Each row is a point on a landscape with many valleys, with its height.
From any point a ball takes the steepest step (drop divided by distance) to one of its 2 nearest points. It stops when none of these is lower. Distance is the straight distance between rows; heights are no part of it.
Q_554:   5 -13 -42 -53  17 -38 -27  -7  20  42 -25 -40  -6  -3  -4   4 -14 -27   3   5  18  10 -17 -21  17   4  height 493
Q_851:  17  13  11   9   9   1  34  21  10   0 -15  42  21  12  33 -26 -46 -30   2  10 -16   0 -10  30  -5  -3  height 486
Q_455: -18   3  33   7 -38  14  14  17   0 -19  12  10 -27   5  -5  -7  13   0 -21 -13 -15 -25  19 -21  14  52  height 406
Q_557:  -4  28 -31  -9  24 -29 -54 -15  13  47 -20 -36 -10  10 -31  29   3  17   2   4  41  -1 -24 -36   2  -2  height 419
Q_811: -19 -26   8  34 -37   5  20  40  44 -40   6  19  -2  -7   8  -1 -11 -21  -3  20 -36  15  23  39   9  21  height 456
Q_854:  -1  29 -13  -6  24 -26 -49 -21  -4  27 -17 -14   4   0 -12  26   0  37  15  16  27  -7 -15 -13  14  -6  height 447
Q_952:   8 -17  17   7   7  16  23 -28 -19 -14   9   2   2   3  30 -11  42  54   0   1 -47 -14 -22 -23   3  24  height 251
Q_321:   5 -14 -28   9  23 -28 -24  -2  28  20 -39 -10  24 -15  10  21 -17 -12  39  36  11  16 -11  13  10 -23  height 295
Q_327: -12 -35 -19 -19   5  -8 -24  14 -10   0  10  19 -17  11   5  20  27   0 -15 -10 -18  14  17 -18  31  37  height 443
Q_377:  -6 -31 -22 -15  26   1 -50   8 -16   9   8 -35 -21   8 -12  39  10   0   3  -9  10  22  21 -17   8  -2  height 163
Q_710: -19 -27  12  28 -48   8  39   2  37 -53  21  33  -5 -29  12  -2  12  -1 -20  22 -12  -6  31  19  38  10  height 495
Q_416:  16  34 -19   4  12 -27   1 -11  -2  48 -31  20  24   8   6   2 -21 -13  14  13  27 -14 -30  -5  -1   2  height 615
Q_50:  -8  24  20   2 -14  11   2  -8  -8 -28  10   4   7 -38  -9  -1 -34  -3  -3  17  44 -23  31  29  11 -36  height 322
Q_122:  11  30   0  -9 -10  10  31  28  19  19   1  54  18 -10  20 -18 -49 -38 -14   3  17 -16  -7  31  12  -8  height 465
Q_262:  17  55  16  12  -6  27  13 -26 -12   2   9  39  19 -31  -5  -7 -13  21 -14  30  51 -24 -15  32  14 -18  height 405
Q_751:  -6   9  39  26 -16  12  24  12   3 -31  -1   5  -2   8  21 -30 -20  -7   2   7 -36 -14   9  15 -10  19  height 466
Q_911:  -4  31  15   8  -4  18 -20   5 -23  -5  -1   6   5 -22 -30  13  -9  10   2  17  47 -15  17  18  -1 -16  height 260
Q_838:  10 -34 -37 -19  21  13  -3 -17  12 -17   1 -41  -6 -16 -15  17  38  13   3 -29  11  32 -19 -41 -22 -12  height 476
Q_987: -15 -22  19  24  -9  25   2  18  -8 -36  11  13   2 -33 -13   6  16  -3  -5  17   7   7  31  30   4 -17  height 389
Q_164:   5   7  25  20  -2  -5  34  -2   1  -9 -14 -11  -1  29  29 -35 -18  -6  14  -5 -51 -18 -10 -16 -22  27  height 482
Q_391:  10 -37 -26 -25   5  -1  18 -32  13 -22  -1  -2   8 -32  20  -1  49  24  11  -9 -39  20 -32 -21   8   1  height 253
Q_820:   8  15   8   0  18  -3  21 -19 -13   8 -13 -35 -19  35  -1 -27 -19 -16  11 -41 -10  -7  -8 -44 -49  -3  height 523
Q_250:  -8 -55 -42 -16   8 -23 -13   9  14   2  -4  -2  -8   8  13  16  11 -28 -10  -4 -36  26   3 -17  18  26  height 460
Q_29:  12 -30  -3   1  19  -9  21 -46  -2   3  -7   1  29 -33   8  11  47  33  32  20 -22  16 -42  27   7 -38  height 562
Q_104:  14  31  26   2  -4  26  30  -4  14 -23   9  21  10 -27  13 -28 -58 -19   3  21  21 -20   4  47  -2 -41  height 243
Q_810: -15  29   1 -17 -24  -8 -11  18   7  12   7  16  -2 -33 -12   8 -26 -10 -20  -1  56 -24  24  16  32 -16  height 329
Q_641:   7  64  25  -9   7 -32  -4  -7 -11  37 -11   7  19  11  22 -21 -38   6  23  -5  19 -12  -5  20  -1 -22  height 534
Q_848:  11  52  24 -15   9 -24   0 -26 -44  25   1  12   9  12   9 -19  -7  20  10 -17   4 -15  -5   2  -7  -7  height 555
Q_808:   3  20  19  10  14   8  -8   3 -27 -10  -7  14  14  -6   0  -4 -16   2  16  17   9   0  14  23  -5 -10  height 266
Q_661:  -7  16  29  11   1  24   4  10 -30  -3   0   0 -18   9 -23 -13  -1   0 -10 -17  -1 -10  19 -14 -20  15  height 383
Q_634:  -8 -38 -17  -4  -6  -9 -12  -6  35 -32  29 -44 -30  18  26  20  18  -1  -6 -26 -39  27   7 -40  10  34  height 473
Q_843: -11  14  47  16 -13  28  18   2 -19 -33   0  -9  -9  -9 -21 -20 -16  -5 -15  -5  11 -17  31   8 -16  -6  height 343
Q_531: -18   6  21 -21 -19 -18 -10   6   1  -4  29 -16 -40  41  13 -12  -4  -5 -17 -42 -39   3  20 -17  13  36  height 431
Q_686:  -5   2 -18   1  -3  11 -27  27  -7  12  -1  43   9 -26 -17  35  15  10  -9  25  44  -4   9  12  35  12  height 699
Q_215:  -8 -28  24  64   0  28  18  32   9  -5  -1 -23  -5   2  -1 -13  14 -17  14  17 -30   4   2   6 -43   7  height 425
Q_847:   0 -20  -7  34  25  34 -14   6 -16   1   4 -29 -11  12 -33  28  28   7   9 -10   3  14   3 -24 -49 -10  height 430
Q_816:  22 -15 -31   6   6  27  40 -24  20 -13 -16 -30  -9 -13 -11 -19  47   3  13 -13  -1  13 -46 -44 -50   7  height 543
Q_930:   1 -17 -25  19  22  -1 -22  13 -12  17 -19   0  14   2 -14  24   5  -9  18  15  11  13   2  -2 -14  -5  height 282
Q_173:  10   4  35  37  -2  31  29 -10 -29  -4  -1  13   4   4   3 -29  27  38 -19  20 -21 -16 -21  -4 -16  26  height 255
Q_720:   2  -8  26  36 -30  31  47  10  41 -46  12  23   4 -23  24 -29 -24 -17 -17  28 -20  -2   9  41   6  -3  height 280
Q_687:  15   5   4  25  23  14  21 -28 -20  -6 -15 -28  -8  25 -11 -24  -2   3  18  -8 -13  -7 -12 -28 -62  -5  height 502
Q_6: -14  10  -1 -19   4 -27 -44  36  13  15  -3   0  -2  -5   6  12 -38 -14   3  15  23   5  24  26  36  -3  height 220
Q_541:  24  -6 -45 -50  17  11 -17 -17  14 -16  -1 -46 -11 -18 -16   4  24   6   0 -20  37  42 -27 -38  -7  -3  height 499
Q_903: -10 -12   8 -10  -3 -13 -17  36   0 -15   1  -5 -10  17  -3  -2 -34 -30  -5  -7 -15  13  30  16   1   1  height 528
Q_147:  -1 -37  -5  12  17 -16  -2 -12  13 -19 -14 -30  11  -5  11  -3  -3 -19  47   8 -32  22   2  16 -22 -41  height 170
Q_143:  -2 -23  -7 -31  25 -19 -30 -23  -2 -29  10 -51 -21  17  10   7 -12  -4  11 -23 -23  26  20 -16   0 -14  height 505
Q_129:  21  -8  -4  63  13  18  16 -11 -12  24  -3  28  33  -6  -5  -4  33  13   3  46  18  12 -52  45 -21 -35  height 441
Q_951:  -7  -4   9  -2 -25  14  31 -11  10 -43  16  50   3 -33  10  -4  -5  -6 -25  17   8 -12  22  26  41  -5  height 481
Q_318:  -9 -29  20  27  12  30   6  -1 -23 -14  18  -3  -3  -7  -6   4  51  49   1   3 -26   0  -4  -1 -11  -2  height 315
Q_41: -13 -18 -16 -23 -21 -30  -8  42  23 -15   7  35  -6  11   9   7 -26 -31 -17   7 -20  20  27  36  46  20  height 480
Q_338:   1 -27 -12   5  29  25 -13  -9  -5 -12  15 -39 -23  13  -6  30  23  14  -1 -32   3  20  -1 -50 -29  -1  height 455
Q_805:  14 -21 -33  15  19  33  16 -20 -13  14   3  -2  15  13 -29  13  46  39 -11  -9  -5   0 -41 -47 -36  12  height 288
Q_868: -12 -14 -17  -6 -22  10   7  33  -3  -3   1  59  -1 -28 -11  16  13 -17 -29  11  26  -5  20   4  40  20  height 686
Q_995:  -2 -23 -13   1 -23 -16  -1   5  35 -14  20 -42 -30  40  27   5 -11 -17   0 -24 -50  11   4 -31   4  58  height 483
Q_835:  -6 -10 -14  21 -14  33  -3  18 -10  -3   7  38  16 -38 -37  32  30  17 -19  30  51  -8   7  22  15  -9  height 713
Q_337:  -8   3  21  -6 -10   9 -17  -5   7 -21  35 -39 -49  39  25   9   2   8 -11 -42 -30   5  17 -41   5  45  height 418
Q_51:  -8  41  16 -46 -27 -32 -21  17  -1  60   9  13  11   5  23 -26  -6  -1 -22 -25  23  -5  26  21  21  -3  height 285
Q_981: -12  -2  29   2  -5  38  -6   8 -15 -12  24 -18 -48  24  -5  18  20  19 -19 -38  -6  -3  18 -43  -3  35  height 402
Q_646: -21 -13   2   3 -36 -10  32  -8  14 -48  19  30  -8 -22  -5   8 -12  -9 -33   2  15 -27  48   2  39 -12  height 496
Q_383:   5  16  20  28  13  45   4  -3 -38   1   3  -7 -12  20 -38  -2  13  19 -12 -10   9 -11  -6 -24 -45  15  height 422
Q_422: -11  14  39  11 -51   2  27  18  24 -42  11  -7 -15  10   7 -20 -29  -5  -7  -6 -31 -19  27  14   6  36  height 454
Q_863: -19  12  16 -27 -34  -8  10  18 -17  17  13  33 -25   2 -14  -8  22  -8 -45 -40  13 -17  28 -18  25  29  height 656
Q_89:   8  18  -2   2  -3  23  11   8   9   3   2  52  18 -33  12   3 -26 -20  -7  25  35 -12   1  33  30  -3  height 435
Q_430:   1 -16  18  25   6  11  11 -14   9 -30   4 -51 -15  23  23 -15  -2  -2  29  -8 -44   1   4 -28 -37   7  height 467
Q_692:   3  69   6  14 -18  12   3  -5  12  25   2  29  13 -33 -14  -4 -31   3 -14  17  62 -35  -9  20   5 -20  height 354
Q_476:  17 -13 -35  -7  14 -16  12 -12   1  26 -40   3  15   2  -1  -7  -8 -28  15   6  -3   4 -25 -22 -18   5  height 584
Q_571: -15  -2  -2  -9 -31  -7  25  -1  18 -37  24  18  -1 -25   2   6 -49 -22 -21  -1  23 -30  39  24  28 -37  height 511
Q_773:  17  32 -15  -4  14   7 -12 -40 -36  18  -1  14  28  24 -24  14  19  52   3  13  18 -19 -42 -15 -14  -5  height 602
Q_316:   4  10   3 -31  11 -42 -13 -14 -12   4 -11   1  10  11  29  -9 -33  -3  19  -3 -21   4   3  13  20  -9  height 416
Q_334:  16  11 -30  12   9  -6  -6 -38   1  12 -32 -16  19   6 -29   7  14   7  37  25  26  -6 -38 -12 -36 -26  height 420
Q_161:  18  -2 -50   2  17  23  -2 -26 -10  14  -9 -15  10  24 -43  22  28  17  -4 -14  24   3 -42 -49 -43   1  height 341
Q_53:  -9  13  11 -28 -20 -18  -2  47  10   5   4   4  -2   8  -5 -10 -45 -35 -21 -17   9  -6  28  26   6 -13  height 541
Q_4:   0  34  25  -1  -1   9 -14  -1  21 -22   7  15  10 -35  15  -1 -45   5  18  28  32 -10  21  48  32 -30  height 358
Q_201: -20  -2  -8 -24 -37 -10  12  33   0  11  10  43 -15 -17 -18   0   3 -28 -44 -17  33 -14  30  -4  44  19  height 672
Q_638:   0 -44 -44   4  23   3 -34   9  -7  17  -1 -15   6  -7 -19  46  36   4  10  -2   6  21  -1 -20  -8  -4  height 226
Q_274:   1 -37 -40 -32  17 -27 -21   8   8  24 -12 -25  -8  12  -2  12 -10 -39  -6  -7  -5  22   0 -22   8  11  height 474
Q_940:   7 -21  -1 -19  12  -8  11 -46  -5 -32   6  -3   5 -11  35  -8  31  36   6  -8 -52   2 -12 -21  10   9  height 215
Q_792:   4  50  -2  13   9 -16 -15  24  -5  46 -20  -9   7  21 -16  -9 -39 -21  16  -2  41 -12  -5   7 -30 -19  height 198
Q_151: -22  16   3 -33 -42 -29  10   5   7   9  23  18  -3 -24   0  -2 -18 -11 -34 -22  49 -28  46   8  44 -29  height 279
Q_441:  -1  47  20 -20   7 -19 -19  20  32   1  -1  10   6 -14  31  -3 -59  -1  17  16  20  -5  13  48  35 -30  height 380
Q_272: -13  -9  10  30 -34  26  36  47  27 -18  -8  20  -2  -7  -5 -14 -26 -42 -25   7  -3 -16  15   6  -7  24  height 524
Q_879:   8 -14  -5 -25   5 -23  15 -38   7 -26 -14 -10  -1   1  31 -20  -2   0  14 -12 -53   8  -9 -20   2   9  height 177
Q_558:  11   1 -31  15   4  13 -14 -41   2   8  -7 -20  31  15 -43  20  42  45  26  21  25  -3 -58 -12 -41 -36  height 459
Q_758:  11 -26 -32 -31  13 -39  -8  -8  31  13 -43 -11  16  -8  20   1 -28 -27  33  21  -6  17 -19   6  17 -14  height 323
Q_900: -17 -46  19  52   6  14  24  17  -3   9  34 -19  -7 -18  -1  13  67  28   6  10 -43   0 -39  13  -4  -7  height 222
Q_966:   3 -20 -10  14  13  11  -9   3 -21  11  -1  39  23 -19   2  25  36  24   6  24   1   8  -8  19  14   0  height 270
Q_154: -17   2  -9 -43   7 -45 -35  25  10  64   1 -30  -5  26   6   4 -21 -26 -17  -6  17   9  10  11  25   3  height 477
Q_461: -11 -18  -9  24 -11  25   2  27  14 -21   5  19  13 -43 -13  12 -14 -27  -3  25  33   0  28  33   6 -28  height 423
Q_499: -10 -26  11  24  -2  -5  -4  12  20 -29   0 -27  -6  22  20 -12 -13 -12  23  -1 -57  10  16   0 -23  15  height 457
Q_860: -23 -13  -4 -29   8 -20 -56  33  -2  18   7 -25 -22  12 -13  24 -17 -23  -5   4  18  14  37  14  32   2  height 167
Q_946:   0   2  19 -11   5   4   5 -18 -36 -15   7  46   4  -5  20  -3  21  39  -4   5 -21  -5   4  10  33  14  height 365
Q_535:  -9 -26  28  29 -32  32  -2  15  12 -28  32 -27 -20  12  15  15  41  20  14   1 -32  -9  12 -14   3  45  height 440
Q_61: -15  25  24 -21 -45 -16  36  11   9 -14  14  36  -6  -5   9 -27 -17 -14 -34 -25  -5 -23  25  14  26   6  height 278
Q_297: -12 -38   8  21  -4  10   1  -3  18 -29  35 -39 -14   3  30  20  56  27  14 -12 -46   2  -4 -23   1  20  height 451
Q_524: -25 -23  20  13 -44   6   6  18  16 -50  16  13 -19  -9  -8   4  15   1  -7   6 -19   2  42   9  29  23  height 507
Q_485:  -4  17  23 -15  14  -1 -23   2 -36   7  11 -15 -20  22  -8  -1  -8  -2   0 -32   1  -1  18 -11 -10   1  height 417
Q_793:  13  19 -43 -10  13  -2 -35 -23  -4  29 -13 -25   7  21 -40  36  15  18   7  -3  38  -2 -35 -46 -19  -3  height 385
Q_315:   8   5 -19   2  10 -17  16  21  -7  41 -29  16   8  21   1 -14 -22 -39  -8 -12  -4  -4 -17 -20 -23  16  height 601
Q_678:  10 -21 -34 -25  18   2   2 -16 -11   9  -1  -2  -3   5   4  14  27  15 -19 -29  -7   4 -17 -52   1  25  height 399
Q_980:  15 -36 -33 -23   9 -10  12 -29   9   4 -25  17  24 -33  11  12  37   3  17   9 -19  23 -32  -5  17  -3  height 291
Q_435:  12   4   8   5  22  21  11 -38 -42  -6   9   2  10  12  -3  -8  31  60  -2  -2 -21  -9 -24 -16 -16   3  height 293
Q_542:  11  33   4 -14  -8  18  16   7  47   2  10  16   6 -36  17  -6 -72 -21  -1  12  35 -37   7  40  13 -47  height 294
Q_197:  17  43 -11  48  13  24  -6  -7  12  24  -9  41  31  -7  -6   9  -9   4   7  53  43  -8 -37  28  -2  -9  height 366
Q_376:   7  68   8  25   5   1  -5  13   1  25 -11  14  14  -2 -10 -10 -40  -7  14  21  49 -18  -9  22 -19 -18  height 283
Q_786:  16 -12  21  50   3  25  37  -8 -12   2  -7  37  18  -7  21 -27  31  18 -12  32 -24   6 -31  22  -3  10  height 206
Q_841: -10 -20   2 -17   9 -20 -23  13  12 -17   9 -35 -27  36   4  -2 -32 -22  -5 -23 -39  22  26  -6  -5   7  height 515
Q_473: -12 -15  22  14   6  27 -17   6 -31 -21  16  10   9 -20 -18  15  36  41   7  12  -3   5  16  24   2 -20  height 352
Q_584:  12 -18  -4  30  17  -2  30   8  15   3 -27  23  26   6  26 -17 -22 -32  18  24 -23  12 -15  24 -16  -9  height 500
Q_224:  14 -12 -48 -29  15  -2 -15 -25 -11  20  -7   2  15  -6 -15  28  31  33  -2  -5  13   0 -34 -37  10  11  height 369
Q_631: -10 -34  -3  -4  12   4 -22  -9   5 -40  28 -35 -23   6  19  22  34  23   4 -27 -34  24  17 -27   2   7  height 463
Q_997:  23  41  21  21  11  19  -9 -33 -25  -1   1  31  26  -6   0  -5   4  46   6  44  27 -12 -23  41   7 -21  height 426
Q_254:  -7  29   0 -25  10 -49 -25  20  16  61 -16 -13   8  14  19  -6 -33  -9   1   2  20  -4  -1  12  15  -8  height 497
Q_298: -23  14  32 -16 -49 -23   6  17  20 -28  21  -9 -33  32   2 -18 -24  -3 -17 -29 -44  -2  35  14  20  36  height 444
Q_400: -22   1  22 -35 -18 -15 -29  10 -15 -24  27  -6 -31  12 -11   3  -9  -6 -13 -22  -3   9  48  15  33   2  height 537
Q_523:  22  13 -34 -31  15  10 -11 -50 -10 -13  -7 -30   7   0 -26   7  24  43  19  -8  24   2 -40 -34 -22 -23  height 491
Q_102:  10 -30   8  38   8  25  31 -10 -18  18   3  31  20  -6   3  -3  58  51 -13  20 -24   2 -42  11  -1   9  height 148
Q_909:  -3 -12 -10 -24  16 -12  -9 -13  -8  -3  17 -19 -26  22  15   5  11   0 -21 -39 -20   5  -2 -47   8  27  height 421
Q_439:   0  27  32  14 -13  20  35   9  -1 -24   3   6   5 -16  -9 -34 -45 -21 -16   3  19 -21  19  22 -17 -26  height 296
Q_920: -14 -26  15  38 -11  15   8  37  18 -25  -4   0   1   0   2  -5  -2 -27   7  12 -32  14  22  16 -17  10  height 442
Q_120: -22  -6  15 -11 -21   5  -4  15 -13 -28  10  22 -17  -8 -18   3   1  -6 -20 -10   6  -4  39   2  25  11  height 522
Q_336:  -9  20   9 -14 -26  -6  14  32 -14  44  -1  30  -4   9  -2 -24   2 -25 -36 -37   9 -15  11  -9  -1  28  height 638
Q_833:  16   0   9  25  19  17   3 -33 -37   1   4  10  27   3 -13  -3  31  51  10  26  -3   1 -29  16 -17 -24  height 338
Q_139:   7  51  -4   4   2  -9  -9  -3 -17  44  -9  46  22  -1  -3   7  -3  12  -5  15  37 -17 -24   6  16  13  height 634
Q_883:   0  50  20 -19  -1 -39 -14  33  12  45 -12 -15  11  21  23 -19 -45  -7  11 -10  22 -11   6  28  -8 -32  height 516
Q_239: -11   2  -8 -62   9 -47 -21   1   7  51  12 -49 -11  43  13  -8 -13 -28 -21 -25 -10  16  13  -3   8 -10  height 458
Q_101:  -7  40  12 -15   5 -14 -34   9 -27  31  -1  -6  -5   6 -18   8  -8   6   0 -14  33 -11  11  -2   3  -1  height 427
Q_45: -10   1   1 -50  12 -36 -21 -13 -16  18  20 -32 -25  30  16  -3  -3 -10 -14 -39 -15  13  10 -15  10   4  height 439
Q_285:   2 -18   1   5   1 -18  17  -9   6 -12 -15  19  11   9  35 -10 -10 -15   9   6 -54   8  -3   4   6  20  height 135
Q_538:   0  11  -4   4  20 -23 -34  11   8  15 -20   5  11  -7  19  14 -31  -1  27  28  14   2   8  23  23 -10  height 261
Q_34:  22   5 -29  20  17 -13  17 -20   5  29 -50  18  32   4   1  -3 -10 -20  28  30  17   3 -36   1 -24  -9  height 599
Q_459:  -5 -37  -4  19   6  -2   9  -4   8  -8  -4   1   7  -5  21   4  27  -2  12   3 -48  13  -6 -11  -7  11  height 86
Q_79: -11  -3  22  16 -39  10  51  -9  35 -61  19  11  -3 -17  14 -19 -45 -15 -25   9 -11 -25  29  27  11 -17  height 305
Q_105:  -7 -11   5  18 -27   2  20  53  18   7 -10  23  -7  18   7 -12 -20 -38 -19  -3 -29  -8   5  -5   1  52  height 504
Q_195:  11 -32 -14  32  14  -3  35  -7  14   4 -36  -7  15   1   6 -18   0 -27  30  18 -21  13 -21   1 -42 -16  height 517
Q_354:  -8   4  10  -8 -13 -11   7  60  10  26  -7  -9 -13  34 -12 -17 -37 -42 -24 -32  -5  -2  21   1 -23   7  height 560
Q_874:  11  18 -14 -39  16 -43 -12 -33  -6  22 -22 -21   7   3  11 -10 -19  -5  25  -5   3  -4 -15 -13   9  -9  height 436
Q_268:   1 -35   0  17  20  12  18 -22  -7 -10  13 -29   7 -12   6   3  54  37  15  -6 -33  10 -22 -11 -23 -17  height 272
Q_902:  14 -13 -20  -6  13   1  20 -14  12  -8 -15 -40 -21  15   2 -14  -2 -16   1 -31 -13   5 -17 -57 -36  12  height 539
Q_724:  26   5 -26  -7  14  23  24 -48  -5 -23 -10 -29   0   4 -19 -17  32  28  12 -13   9   7 -43 -41 -49  -8  height 519
Q_42:   8 -11  24  46  -4  30  38   9   8 -17   3  37  11 -22  22 -27   1 -11 -12  32 -14   7  -4  37   0   1  height 249
Q_910: -12  10   6 -30 -43 -25  23  29  34 -27  21  13  -7  -3   0  -9 -52 -24 -35 -22   9 -15  38  36  19 -28  height 527
Q_779:  19  14 -27 -33  19 -15 -13 -40 -11  11 -13 -29  -4   1 -11  -1   4  10  14 -16  14   1 -21 -35 -16  -5  height 464
Q_426: -18 -22  32  21 -56  36   5  23  17 -32  18 -19 -34  10 -13  16  26   0  -4  -3  -5 -21  30 -25  12  52  height 429
Q_727:  16 -22 -37  12  11   6  29 -16   5  13 -31  -3   6  -3 -11 -10  25 -14   7  -1 -11   6 -35 -39 -39  13  height 566
Q_813:  -6  -8  -2   3 -28 -17  12  24  26   2   0  -6 -14  35  24  -9 -16 -22  -6 -15 -53  -6  -4 -19   6  60  height 489
Q_886:  -7 -30  10  58  16  28   5  17 -13   4   4 -19  -2  -1 -22   6  36  -2  14  10 -13  11  -3   6 -47 -17  height 390
Q_896:  -9  23  40 -15 -21 -10  20  -8  -9 -28  11  40  -6   0  25 -27  -8   5 -14 -11 -32 -13  15  18  32  22  height 314
Q_595:  28  -1 -32 -52   3  -6   4 -41  11  -5 -30   1  12 -36   4 -13  19   9  28   6  -3  17 -39 -14   8   2  height 332
Q_529:   5  -3  -9 -19 -11 -24   4  52  30  -9  -6  28   6  17  18   0 -57 -37  -9  11 -19  12  11  47  16  -6  height 492
Q_904:   5  36   7  12  12   5 -13   7 -29  36  -9 -22 -10  36 -33  -2 -20 -20  11 -22  30  -6   5 -15 -50  -9  height 55
Q_282: -22  14  18 -51 -21 -44 -29  18  -1   9  22  -5 -17  24   5  -9 -21 -14 -19 -16  -6   9  39  35  37  -2  height 548
Q_286:  17  -4 -14  28  20  10   6 -33 -27   8 -15  -4  17   8 -17  -6  21  16  23  22   2   2 -25  -3 -42 -20  height 381
Q_703:  -1  -9  19  13  23  -3 -16  -3 -16 -23  -4 -18   5   5   6  -7 -15  -4  35  10 -23  14  20  14 -19 -24  height 216
Q_300:  -8  43  30  -7 -14   5 -10  21 -11  12  -2 -18  -1  -2 -29 -13 -36 -17  -1 -21  43 -14  32  13 -22 -30  height 484
Q_852:   9  10 -44 -58  19 -22 -32 -18  32  20 -25 -55 -20 -12 -17  -8  -3 -10  16   5  43  16 -27 -27   6  -4  height 513
Q_776:   4 -22 -19 -47  20 -26  -9  -9  19   3   4 -65 -32  32   3  -6 -26 -37 -12 -35  -6  28   3 -28  -8 -11  height 563
Q_149: -22   2  28  -9 -37  -1   6  47  14  24   9 -13 -34  32 -14 -17 -14 -37 -40 -49  -6  -1  28 -17  -8  29  height 577
Q_343:   6 -17 -17 -24  27 -13 -38 -35  -6 -20  -1 -52  -4 -11   0  15   8  12  34  -9   3  21   6 -18  -7 -29  height 490
Q_160: -15  35  22 -43 -35 -26   4   8 -10  12  18  32   0 -12  10 -18  -8  -3 -28 -29  24 -17  29  18  38  -6  height 225
Q_309: -14 -24  29  18 -16  40   9  15 -13 -26  17  12 -12  -8 -14   4  47  39 -13   3 -12 -12  16  -6   6  21  height 347
Q_581:  12 -25 -40 -18  12   2   3 -32  -3  17 -12  18  38 -23  -9  26  49  41  12  14   0  10 -44 -10  11  -7  height 330
Q_351:   5   3 -22  -8  26 -12 -51 -33   0   4  -9 -49  -3  -5 -21  33  10  33  35   6  28   7  -8 -19  -9 -24  height 471
Q_168:  15  12 -12  29  17   6 -14 -15 -13  24 -15  24  35  -8  -7  21  13  19  18  41  22   0 -25  17  -4  -6  height 319
Q_10:  -1 -11  -4  46   9  29  -4  24 -16   5  -9   8  14  -9 -29   8  11 -15   7  23  15   8   5  15 -36  -8  height 340
Q_21: -19 -51  -7  35   9   8  11  19   4   6  15  -1   2 -18   2  25  59   5   5   2 -37  13 -14  -3  -5   2  height 155
Q_74: -13 -20   6  -1 -26  -7  -3  25   8 -14  13  18 -32  17   9   4  19  -1 -16  -7 -36   1  20 -19  28  57  height 428
Q_990:  13  37  30  -4   8  12  10 -28 -42  -3   5  40  16  -9  10 -13   4  39  -2  15   7 -12  -6  23  16  -1  height 394
Q_674:   4  42 -11  23  12  13 -13  12  23  23  -8  42  19 -29   8  16 -20   4   4  41  49 -11 -14  30  27   0  height 403
Q_906: -11 -11  18  -6 -12  30   3  19 -18  -8  12  18 -29   5 -20  11  37  25 -29 -21   0 -14  19 -29  13  41  height 377
Q_456: -10 -17 -12   2 -36  -2  25  36  41 -31   6  44  -5  -7   9  -2 -28 -35 -24  10 -14   4  24  29  33  20  height 468
Q_899: -16  52   7 -12 -14 -12 -37  14  -3  34   2  11  -4 -23 -22  14  -3  15 -16  -2  59 -21  15   4  32   1  height 378
Q_996:  -8  10  27  -9 -30  -3  17   6  14 -60  15  18  -1 -10   9 -15 -40  -9  -4   4 -21  -4  37  43  23 -16  height 327
Q_108:   5   8   4 -30  27 -13 -41 -30 -32  -8  11 -32 -10   7   4  19   0  31  21 -12   3   3  13 -13   9 -13  height 506
Q_47:   1 -27 -13  -8  10   0  -4   3  24  -8   2 -61 -38  32   9   2 -19 -32 -11 -35 -16  22   1 -50 -27  14  height 552
Q_798:   6  -2  28  38   9  35  12 -11 -12 -15   7 -41 -16  23   7 -11  13  15  12 -11 -22  -9  -6 -35 -45  19  height 485
Q_596:   5  28  -7 -43  22 -22 -42 -30 -30  31  14 -33 -13  14  -4  19   6  34  -1 -28  24  -3  -7 -29  11  -5  height 526
Q_518:  21 -24   9  24  20  -7  32 -33   0   0 -21  20  33 -15  30  -5  22   0  26  27 -26  17 -29  29   4 -24  height 547
Q_427:  13  13 -10  38  13  29  -7 -14 -32  13  -5  -1  15  28 -45   6  21  15   5  15  17  -4 -26 -14 -53  -8  height 424
Q_826: -10 -50 -29  12  14  -7  -6  11  -1  18   0  21  22 -25   5  40  50   3  12  10 -17  22 -12   9  13  -8  height 219
Q_137:  12  50  11   7   9   3  -5 -19 -46  21  -2  16  13  15 -22  -4   5  24   2   2  22 -20 -19  -1 -20   0  height 578
Q_768:   9 -34   4  44  12  -2  41 -20   8   6 -18  -5  15 -15  19 -13  34  -4  21  22 -37  14 -39  10 -26 -15  height 533
Q_402:  15   4  -2   0 -14  32  45 -15  26 -15  14  62  11 -43  22 -11 -21 -25 -31  18  18 -21  -2  35  39  -5  height 461
Q_769:  -5  -1 -21  12 -11  19  -3  47  16   3  -5  15   8 -29 -25  15 -37 -42 -17  15  53 -13  24  14  -2 -14  height 462
Q_185:  -5  31  25 -38  -1 -42 -26   8  -1  -4   6   3   5   8  31  -8 -46   0  14  -2  -5  -1  23  40  35 -21  height 398
Q_214:   0 -37  -9   3  18  -9   9 -28  10 -23  -2 -33   7 -29   7   0  38   6  36  -1 -33  22 -17  -2 -16 -38  height 224
Q_23:  13 -27 -19  30  12  21  25 -22 -13  22  -7  14  28  -2 -19   6  54  34  -4  16 -14   5 -53 -12 -27  -5  height 223
Q_890: -12  -9  -5 -15  26 -20 -67   4  -4  10   3 -45 -12   5 -10  28 -16  -2  20   8  20  16  26   1  16 -15  height 100
Q_669:  15  -3 -57 -35  15   0 -39 -19  30   5 -24 -44  -9 -21 -31  11  22  12  29   9  44  25 -32 -28  -8 -11  height 525
Q_654:  -6  11  12 -27   0 -18  -5 -11 -30  -8  10  21  -9  11  22  -8   4   9  -7 -19 -32  -3  13  -1  26  18  height 342
Q_941:   0  11  -8   5  -3   1  10  37 -13  31 -15  38   9   1  -7  -6 -14 -32 -19 -11  13  -9  -1   0  -3  23  height 619
Q_263:  34  17   6  51   9  34  21 -15 -11  14  -6  43  24  -9   5 -21   0  -1  -7  44  27   4 -35  40 -12 -14  height 407
Q_747:  -7  36  44 -24  -7 -11 -19  11 -22  25   9 -28 -14  24 -10 -23 -26  -8   0 -46  11  -1  29   8 -19 -19  height 446

For each start below, name the point where the ball stops.
Q_903 => Q_102
Q_776 => Q_102
Q_727 => Q_911

Call two points neighbours if one is among the 2 nearest of the other. Go from one point of each pair to the other, from neighbour to neighbour, staying as low as possible. Name the highest point that can't be avoided.
Q_911 / Q_147 => Q_808
Q_459 / Q_104 => Q_4
Q_459 / Q_147 => Q_318
Q_160 / Q_904 => Q_997
